Each row is a point on a tangle of strands that fork and nearly touch. The rows are in no order.
Two points are linked if the straight distance between their rows is under 38. Some points are linked to none.
Z_702: [ -7  10  37  46  12 -28  21 -41   7 -21]
Z_88: [-40 -20 -29 -10   8 -26  22 -35 -10 -21]
Z_755: [ 49   7  -4  36 -26  24   0   3   5  17]
Z_845: [ -3   5   4  -5 -11 -18  13  -1  27   6]
Z_462: [ 10  -5  24  14   8 -29  20  27 -12   3]
Z_769: [ -3   2  40  41  17 -33  29 -25   0 -13]
Z_751: [ 47  21 -16  22 -29  18   7   4  27  11]
Z_270: [ 20  16  -8 -24 -23  -4  14  32  27  22]
Z_474: [ 11   0  21  23  27  14   3  -2 -23 -10]
Z_908: [-35 -27 -19 -19  28  15 -33   8 -38  -5]
Z_449: [-29  -6 -11  -3   5   6 -19 -24 -14 -17]
Z_535: [ -8  15  10  21   3  -5  -2 -36  11 -18]
Z_812: [  6  34  -9   4 -19  21 -11 -39  37 -17]
Z_488: [ -4  17  22 -41 -43  -3  20  31  14  28]
Z_803: [  6   9 -26 -19   6  25 -27  43  10  14]
Z_671: [ 49 -24  24  38   2  22   3   1 -32   9]
Z_162: [-28 -25 -22 -36   2 -14 -12  16  -6  10]
Z_743: [ 29   7   8   4   8  35  -5  -5  -3 -12]
Z_81: [-16  -1   5   1   8   6 -10 -68 -20 -40]
Z_184: [ -9   6   5   0  -4 -20   3 -15  25  -1]
Z_739: [ 29  17   1  -5 -23  -8  18  16  34  11]
Z_131: [-34 -25 -25 -26  21   3 -33  25 -26   6]
Z_294: [-13 -11  -8 -19  25  -4 -19  55 -21  14]
Z_650: [  4  -1  43  41  21 -38  30  -5 -13 -11]
Z_314: [-10  20  22 -34 -34  -8  24  16  21  25]
Z_634: [ 19   8 -13 -36 -18   3   2  54  19  23]
Z_473: [-27   5   3 -35 -37 -15  22 -24  22  26]
Z_44: [ 28   5 -11   5   2  29  -8  30  -1  10]
Z_98: [ 51  -1  11  29 -46 -14   6  26   6  25]
Z_674: [-36  -9 -24   2   9 -11  10 -44 -16 -30]
Z_861: [ 16  28   5  17 -23 -10  22 -32  57  -7]
Z_360: [ 23  37  -8   1 -19  37 -10 -33  35 -16]
Z_900: [ 35  -9  14  30   6  19   4  14 -29   9]
Z_22: [ 22  -9  10  26  12   0   8  38 -30   7]
Z_214: [-20  -3   5 -49 -20 -12   1  29  12  26]
Z_500: [ -6 -11  13   8  35  10 -11  30 -34   1]
Z_651: [ -3   9  18 -22 -24 -19  23   6  28  17]
Z_579: [-33 -12 -19   3  15  -3   2 -46 -34 -34]
Z_853: [-22 -13  -6 -45 -11 -14  -3  24   5  20]
Z_633: [  0   6  19   4  10  15 -14 -58  -5 -34]
Z_160: [-16 -18  12  -8  44  21 -27  26 -39   0]
Z_522: [-29 -25   3  -9  42  10 -31  21 -43  -3]
Z_275: [-14   4 -28 -20 -11  -1 -14 -13  28   0]
Z_4: [-12   9  18  35  11 -15   5 -39   9 -19]
Z_448: [-39 -18 -49 -30  11   7 -12  -5 -26 -15]
Z_398: [ -8  19  -3  14  -9   2  -4 -39  27 -20]
Z_652: [ 32   8  13  38 -10 -12  22   9   3   6]
Z_161: [ 45  -5 -13   4  -8  42 -14  35 -10  20]
Z_56: [-25  -6 -41 -28 -10   1 -12 -13  16  -2]
Z_383: [-19 -12  24  21  37 -16  -3  -2 -27  -8]
Z_747: [-21   7   8 -55 -36  -1   5  31   9  34]
Z_512: [ 59  -5  11  38 -27  31  -8  -7  -2  15]
Z_177: [  7  -8   0 -11  13  -7  -5  66 -23  15]
Z_472: [ 30  28   6  30 -20   2  21 -19  38  -3]
Z_23: [-39 -24 -29 -21   7 -25  16 -22 -16 -12]
Z_41: [ -7  14 -26 -13 -21  -1  -8 -23  46  -1]
Z_24: [-32 -25  11   6  27 -32   0  -2 -25  -5]
Z_617: [-22 -16 -12 -20  28   2 -28  42 -20  10]
Z_386: [ 10  26  -5   4 -29  -8  14 -30  59  -2]
Z_538: [-34 -13 -48 -34  -2   2 -13  -6  -1  -3]
Z_910: [ 11   4 -20 -32  -8   5 -14  49  18  20]
Z_557: [ 27   4  19  19 -10 -23  26  24   1   8]
Z_350: [ 36  22 -12  11 -23   5  13  10  35  12]
Z_62: [-27  -7   0   2  14   4  -6 -61 -35 -36]
Z_794: [ -9 -12  35  34  43 -10   2  -3 -33 -12]
Z_149: [-39 -23 -34 -22  22  11 -19  -8 -39 -18]
Z_553: [-39 -32  -9 -12  15 -33  10 -11 -23  -4]
Z_427: [-37 -32 -30 -34  14 -14 -18  27 -21   9]
Z_785: [  7  -3   9  15  28  -1  -3  37 -23   4]
Z_150: [  8  -3  30  35  21 -27  23  12 -18  -2]
Z_209: [ -4   0 -22 -25  11  38 -36  26   2   3]
Z_324: [  9   4  -3   0  14  29 -14  13  -5  -4]
Z_643: [ 58 -15  22  41 -14  26  -6  -9 -17  12]
Z_283: [ 30  19  12   4   3  38  -8 -28   9 -20]
Z_140: [-12   2  48   1  -6 -40  34  -6   5   8]
Z_83: [ 37  18   7  36 -14   1  20  -5  16   3]
Z_696: [ -4  20 -18  -6 -29  -3  -3 -33  56  -3]
Z_130: [ 11  18  12   2   6  26 -14 -40   5 -23]

A fork is a point with three links, a tip a point with one. Leave the first point through the second and follow the links. Name the first fork or tip that comes.
Z_535 / Z_398 => Z_360
Z_747 / Z_214 => Z_131
Z_696 / Z_41 => Z_908
Z_130 / Z_283 => Z_161
Z_270 / Z_634 => Z_209
Z_314 / Z_651 => Z_184
Z_579 / Z_674 => Z_794

A fork is a point with three links. Follow the links from the first point to the second and name the forks in between, in order.
Z_149 / Z_747 => Z_908 > Z_131
Z_131 / Z_22 => Z_908
Z_747 / Z_908 => Z_131
Z_427 / Z_56 => Z_131 > Z_908

Name the points in between on the shortest way along the links from the first point to the second, in order.
Z_283 / Z_674 => Z_130 > Z_633 > Z_81 > Z_62 > Z_579
Z_794 / Z_88 => Z_383 > Z_24 > Z_553 > Z_23
Z_398 / Z_150 => Z_535 > Z_4 > Z_702 > Z_769 > Z_650
Z_755 / Z_739 => Z_751 > Z_350
